A landscape with many valleys, sampled at points; each row gives a point and its height.
A ball rolls from a point to the lowest of its 2 nearest points, and stops where none of them is lower. Distance is the straight distance between rows; heights are no part of it.
(871) height 265: [142  87  69  83  74 112 131 106  96  81 101 100  78  80  82 129  98 122
 119  93 150  62 100 125]
(1171) height 418: [ 87  57 140  98  99  89  89 102  96 146 122 164 136  95  77 118  58  85
  79  91  92 115  77 105]
(444) height 357: [100  77  71 121  70  90 110  96  87 105  67  95  64  74  99 103  69 109
 106  91 132  57 156 132]
(201) height 291: [ 77 133 131 103 137 124 117 105 101  67 103 102 112 121 105  98 101  71
 101 142  65 116  99  71]
(528) height 180: [122 111 154  99 147 105 104 122 149  90  75  94 109 106 109  88 105  92
 129 135 147 134  80 114]
(1039) height 442: [123 115 107 100 118 109 111  93 101  61  66  83  42  77  77 124 120 109
 148  87 139  99 105  90]
(197) height 521: [ 46 114  79  51  97 131 130 133  89  98  82 136  58  95  92 108 111  68
 114 111  82  58  98 103]
(372) height 318: [ 83 107 120  32 109 104 103 119 123 125 110 167 120  99  90 103  88  77
  96 116  88 117  68 108]
(873) height 343: [ 83 114 101 125  75  93  82 100  77 155 131  59 154 124  80 119 101 133
  80  89  86 143 108 144]
(172) height 481: [115  84 121 111 112  72  79 119 100 113 108 150  83 145  76 117  82 100
  81  49  30 140  88  76]
(650) height 478: [114  55 104  83  52  85 103  93  99  71  38  93  95  53  78 111  89 109
 116 103 130  80 101 139]
(560) height 223: [114 124 132 110 141 112 106 109 125  66  81  69  95 109 108  84 119  94
 128 136 148 115  86  82]
(1058) height 457: [133  89 110 109  94  84 103  97 118  64  66  50  62  91  90 100 119 106
 137  78 148 105 116  93]
(80) height 324: [ 85 144 120  70 142 110 109 103 108  79 114 116  74 120 116 101 136  91
 131 137  78 127  52  66]
(1128) height 419: [ 79 120  69 153 100 107 123  91  51 115 134  94 112 102 103 121  97 125
 103 107  97  62 105  96]
(568) height 230: [ 84 118  76 101  59  96  56 108  52 141 141  70 136  77 119 123  94 132
  68  79 106  96 102 107]
(470) height 375: [129  74  81 107  76  91 110 100  95  81  51  79  74  76  75 118  85 108
  98  74 144  70 140 110]
(1012) height 219: [153  65  83 107 102 154 103 124 107 107  80  82 152 100 132  67 128  88
 120 124 120  60  66 108]
(159) height 582: [ 41 116 124  86 114 119 111 105  91 101  87 123 116  96 105  88  87  61
  82 128  45  99 103 110]
(216) height 294: [ 70 112  87 119  54  91  84  86  56 137 143  49 130 109  97 128 105 144
  97  86  84 119  97 126]
(913) height 261: [ 77  97 113  35 104 134 104 116 128 112 114 139 141  83  84  90  94  85
  94 128 115  98  54 137]
(462) height 454: [ 90  50 127  98  88  77  80 102 131 138  97 155 130  81  75 100  61  92
  84 109 116 108  90 127]
(35) height 554: [103  86  78  73  91  50  68  97 112 122  86 151  79 100  91  89  94 100
  54  75  49 129 106  78]
(992) height 456: [146  39  92  79  53  83  85  93 113 101  81  65 118 107 137  87 120 107
 107  76 135  87 101 135]
(1166) height 533: [ 85  91 125 104  96  90 110  88 124  62 101  89  79  85 103  67  99  89
 151 120 103 108 103 110]
(257) height 210: [ 77 115 152 102 147 114 101 118 137  80  87 121 106 113 100  98  79  61
 102 133  74 119 111  99]
(603) height 477: [106  94 111 110 100 106  91 107  90 126 103  96 161  80 110  68  81 100
  72 114 112 101  95 130]
(808) height 526: [102  88 123 114 126  78  79 128 107 107  77 171  87 125  86 103  70  85
  86  84  34 132 101  72]
(1146) height 218: [ 93 128  51 126  84  89  95  99  70 132 138  93  79  90 123 126  87 125
  82  85 120  59 141  99]
(51) height 405: [ 81  92  84 149  91 116 125  92  60 120 124  64 159 129  94  96 122 151
 123 130  88 106  63 128]
(119) height 305: [127 111  41 124  98 131 124 122 100 127 104 103 112  88 129  99  92 121
 105 127 130  35  97 136]
(533) height 506: [105  99 105  74 110 129  95 110 108  97  64  96 130  85  79  82  87  84
  73 109 136  97 115 100]
(491) height 436: [104  98 104 105  96  71  94  83 106 108 127 119  82 145  84 117  98 107
  68  45  26 148 101  92]
(39) height 407: [ 87  77  97  88  49  62  76  67 112 114 123  70  87  95 116 100  81 117
  66  67 107 108 107 108]
(247) height 383: [101  94 137  69 127  79  90  92 146 104 118 149  82  95  89 106  97  96
 144 105 106 143  64 108]
(885) height 585: [ 96  99 100  78  93  69  87  71 113  71 137  98  62 106 104  93 114 102
 107  68  68 134  95  76]
(677) height 351: [110 107 113 101 147  87  57 103 144  75  42 127  62 103  87  96  98  97
  99  97  83 137 135  82]
(292) height 337: [ 90 125  88 106  59  93  78  69  69 128 139  50 111 115 109 126  98 119
  47  57  98 104 100  82]
(1026) height 288: [ 91 134 107 114 140 117 109  98 103  56 107  94  62 116 105  99 122  89
 135 122 104 102  93  44]
(262) height 241: [143  82  51 148  82 107  92 117  82 142 125  84 135 101 165 119 123 126
 129 103  96  44  93 123]
(441) height 427: [109 111 101 110  82  84  83  66 114  85 124  54  83 123 101  98 100  95
  57  49  91 115 118  60]
(186) height 517: [ 99  76  94  90  90  72  62  77 143  78  41 121  71  74  62 106 102 104
  88  98  96 122 131  98]
(177) height 344: [ 66 113  82 102  78  95  93  73  39 128 140  85 104 106  92 123 113 125
  88  86  55 124 105 102]
(996) height 499: [ 92 108 119  84 113 132 104 112 109 104 103 109 151  92  97  72  87  82
  72 127 113  95  86 115]
(864) height 371: [ 90  87 117  58 109  89  97 110  98 147 110 178 123 103  80 108  73  79
  77  99  72 121  77  98]
(423) height 347: [107 143 125 103 150 105 102 117 100  71  92 114  89 141 103 103 102  79
  94 127  32 139  99  67]
(642) height 193: [ 70 115 126  44 120 130 108 118 135  89  84 120 107  89  86  99 112  78
 106 130 112 109  76 118]
(443) height 568: [ 94 112 105  82 118  76  88  88 110  65 106 127  63 105 104  77 110  97
 116  90  42 130  98  81]
(1056) height 453: [102  81 124 106 103  78 102  94 121 107 108 107 129  93  98  78  76  91
  82 102 108 119 108 119]
(763) height 334: [ 85 106  94  77  90 115 129  95 106  72 140 109  81  97  97  99 116 106
 152 126 128  76  59  90]
(542) height 391: [ 78 102  93 102  85  83  94  61  76 118 131  90  88 130  88 118 108 118
  73  63  27 143 109 111]
(401) height 380: [104  96  97  71  66  77  88  69 105 109 152  76 101 113 107 109  98 110
  60  67 112 114  84  92]
(948) height 425: [141 122  90 104 111 112 119 107  96  65  63  81  62  82  66 140 110 106
 112  71 150  85 124  78]
(206) height 465: [145  50 101  81  63  86  93 102 107  90  53  75 125  82  92  94 108 106
 101  90 140  92 100 137]
(90) height 500: [ 60 109  78  81  93 138 139 111 110  85  83 125  60  83  85 123  96  83
 126 113 105  45 117 132]
(889) height 331: [123  85 131 150  97  77 118  96 102 109 105  58 148 129 117  80 106  95
  82  90  92 117 114 118]
(800) height 400: [115 106 110 130  76  80  99  84 107 100 114  34 103 127 116  87 100  93
  61  59 121 100 114  77]
(1213) height 589: [ 98 124  81  57 105  96 105 103  70 103  98 120  86 107  97  81 108  83
  78  98  72 111  95  54]
(447) height 621: [103 139  84  44 111  88 101 140  95 106  69 134  69 102  88  68  91  88
  72 106  59 128  82  61]
(719) height 248: [151  55  71  86  61 110 119 109  95  93 100  88  96  95 116 104 111 118
 132  99 142  61  84 137]
(217) height 401: [131  93  99  90  94  95  91  95 105  71  45  64  80  73  62 124 102 105
  89  65 142 103 133  78]
(601) height 399: [ 72 130  78 156 116 133 141 107  75 101 112 107 112 104 111 104  84  97
  99 127 103  43 111  93]
(523) height 564: [ 87 135  63  88 104 113 118 110  39 119 106 123  79 107 106  98 106  87
  73 101  70  74 108  50]
(620) height 252: [114 100  53 114  80 100  92 103  76 125  99  79  80  87 109 114  82 119
  73  72 147  59 149 104]
(115) height 447: [129  61 107 100  53  66  81  85 114 122  99  53 126 118 148  80 106 101
  82  68 119  95 100 129]
(794) height 356: [ 85 126 138  68 149 101  99  96 133  89 104 127  66 105 108 102 117  87
 140 128  97 143  62 102]
(958) height 290: [ 87 124  77  86  84  97  69  85  45 143 138  80 130  96 103 121 108 116
  46  69  94 106 106  82]
(815) height 236: [160  57  61 105  84 131 112 113 101 108 107  92 124 106 138  89 126 108
 133 116 130  52  64 115]
(566) height 277: [134  81  90 148  94 120  94 112  70 124 101  68 165 104 143  75 120 105
 101 110  99  70  84 115]
(335) height 609: [ 56 116 137 124 133 129 123 100  94  87  88 106 122 118  93  96  76  71
  85 138  34 117 118 118]
(92) height 483: [ 97  73 130  81 102  88  85 106 152 112  71 156 102  82  61 112  77  88
 107 112 120 120  93 121]
(838) height 408: [116 103 132  79 117  79 101  94 131 102 150 123 106 111  89 104 101  95
 112  97 106 141  76  91]
(377) height 423: [ 75 115  59 160  98 119 129 103  53 124 133  84 143 115  95 126 106 159
 131 118  96  73  72 111]
(418) height 314: [108 110 102  60 102 100 109  88 112  80 149 101 105  99  92  92 126 110
 126 116 135 113  54  77]
(597) height 289: [101 127 129  92 132 101 115  91 115  70 133  97 109 113 103  99 122 100
 126 131 110 127  62  70]
(758) height 322: [ 96 101  75 139  87 115 126 113  78 112 119  99 110  87 126  87  91 105
 124 124 119  43  92 132]
(68) height 433: [107  94 143 100 124  92 112 101 112 107 144 138 111 127  80 121  85  88
 108  92  68 145  82  89]
(237) height 505: [101  83 133  88 112  78  87  89 157  86  57 121  79  73  76 105  99  99
 134 114 119 136  91 129]
(792) height 480: [ 84 124 105 100 110 135 140 129 122  67  55 102  59  79  73 136 106  85
 134 105 119  55 117 125]
(610) height 594: [117 113  85  68 116  75  84 126 103 121  61 150  84 111  88  80  87  88
  51  92  53 132 108  60]
(956) height 254: [108 122 115 129 134 102 119 102 115  62 115  68  83 116 110  93 130 112
 143 125 145 101  75  53]
(169) height 381: [ 80 109  99 137  99 112 111  84  66 131 128  66 152 130  82 105 111 135
  87 114  85 132 102 127]
(66) height 330: [107 129  93 118 138 103  92 100  92  52 101  89  52 126 107  89 121  92
 110  86  78 104 123  34]
(238) height 574: [ 88  85 122 108 124  89  67 119 132 113  48 170  94 103  82  99  68  68
  73 109  67 116 119  78]
(593) height 366: [114 109 113 132  88  89 106  86  95 119 129  49 143 130 102 100 104 109
  51  77 100 120 102 101]
(332) height 553: [103  71  99 104 101  73  54  97 144 113  55 152  84  93  65 107  84  88
  63  92  88 121 137  83]
(986) height 369: [107 126 121 122 144  95 100  92 108  54 114  91  81 128 102  96 114  97
 108 103  57 138 111  57]
(8) height 377: [ 67 121 104 123 117 136 135 103  75  80 118  97 119 110 104  94  97  87
 103 133  92  72  87  82]
(1162) height 431: [109  70 108 103  72  65  89  82 106 117 114  78 126  90 117  78  87 107
  77  87 114 107 106 127]
(1140) height 285: [121 102  62 102  93 134 122 114  92 106  87 101  92  86  95 104  90 104
 104 105 148  46 117 124]
(846) height 469: [145  90 105 113 106 106 108 116 110  74  61  55 101 103  96  81 117  93
 116  93 160  90 120  86]
(142) height 552: [ 43 113 103  51 100 118 113 115  91  94  90 132  82  94 104  78 105  67
 102 118  52  90  84  98]
(997) height 170: [ 79 115  69 106  82 105  80 101  45 133 136  99 111  71 112 118  87 119
  87  90 113  69 119  99]
(703) height 339: [ 76  93  79 132  76  98 113  96  77 111 104 100  79  75 117  89  73 103
 123 109 116  55 130 134]
(1043) height 544: [ 66 122  76  74 101 134 119 109  59 112  95 129  83  96 101  97  99  75
  92 111  90  57 106  80]
(962) height 280: [131  90  71 139  90 104  96 116  75 120  88  61 111 102 128  83  92 105
  82  82 142  56 134 100]
(761) height 304: [148  79 117 139 101  97 101 106  97 120 107  67 180 129 132  74 118  97
  77  97  98 103  91 124]
(228) height 491: [ 85  95  64  71  70  80  73  76  68 116 113  94  64  91 109 109  95 105
  60  60  91  95 120  72]
(914) height 520: [ 89  78  80  76  74  58  63  67 112 112 100 111  74  98  99 103  93 103
  48  61  72 122 119  85]
(897) height 493: [ 98  74 105  86  78  86  90  85 120  71  45  96  80  63  65 105  92 103
 110 103 119 107 119 113]
(435) height 251: [116 106  77 164 103 140  96 138  61 137  97  74 168  89 132  91 106 115
 114 125  85  59  78 116]
(635) height 519: [ 96 104 129  82 116 101 100  92 129  70  64  90  67  76  90  95 114  99
 148 114 126 124  85 116]
(880) height 608: [ 69  74  90  82  67  74  95  61  80  87 144 102  62  79 108  94  90 110
 114  86  76 102 104 104]
(181) height 598: [ 85  76 102  68  81  67  91  67 120  65 127 105  53  81  96  86 104 107
 137  92  91 124  95 103]
(1078) height 617: [ 67  80  86  88  78  94  93  75  79  98 102 107  80  69 102  89  86  96
 103  99  93  89 119 106]
(380) height 292: [ 96 117 141 115 153  99  76 108 145  67  60 109  80 106 104  89  81  79
 108 121  83 131 127  88]
(75) height 256: [157  70  50 138  86 110 106 106 104 120 104  89 115 116 164 106 129 112
 123 100 121  38 115 125]
(692) height 217: [128 103  54 170  94 115 106 134  70 145 119  70 161 108 134 125 114 142
 123 103  88  56  82 108]
(253) height 459: [ 96 127 125 100 128 136 122 116 111  60  56  82  55  84  84 128 123  92
 147 111 145  86  89 109]
(487) height 353: [ 79 103  98  95  94 110 127  80  78  80 138 104 106  95  98  88 103  95
 115 119 103  85  81  90]
(145) height 463: [ 97 114  74  97  90  88  86  76  70 104 118  82  74 115 103 103 108  95
  54  49  70  99 123  49]
(1147) height 548: [ 65 106 118  94 110 101 102  84 111  58 101 115  71  91 100  75  96  83
 133 113  58 113 106  96]
(381) height 103: [ 85 111 153  71 137 129 103 133 156  90  61 107 114  92  90 110 104  85
 115 134 134 124  71 138]
(942) height 486: [116  91  99  95 106 102  91  98 109  87  81  74 107  94  89  77  98  93
  81  87 139 108 129  81]

Where does a ball stop that starts at each point below?
(880): (381)
(846): (1012)
(92): (381)
(332): (1162)
(90): (1012)
(610): (692)
(1078): (1012)
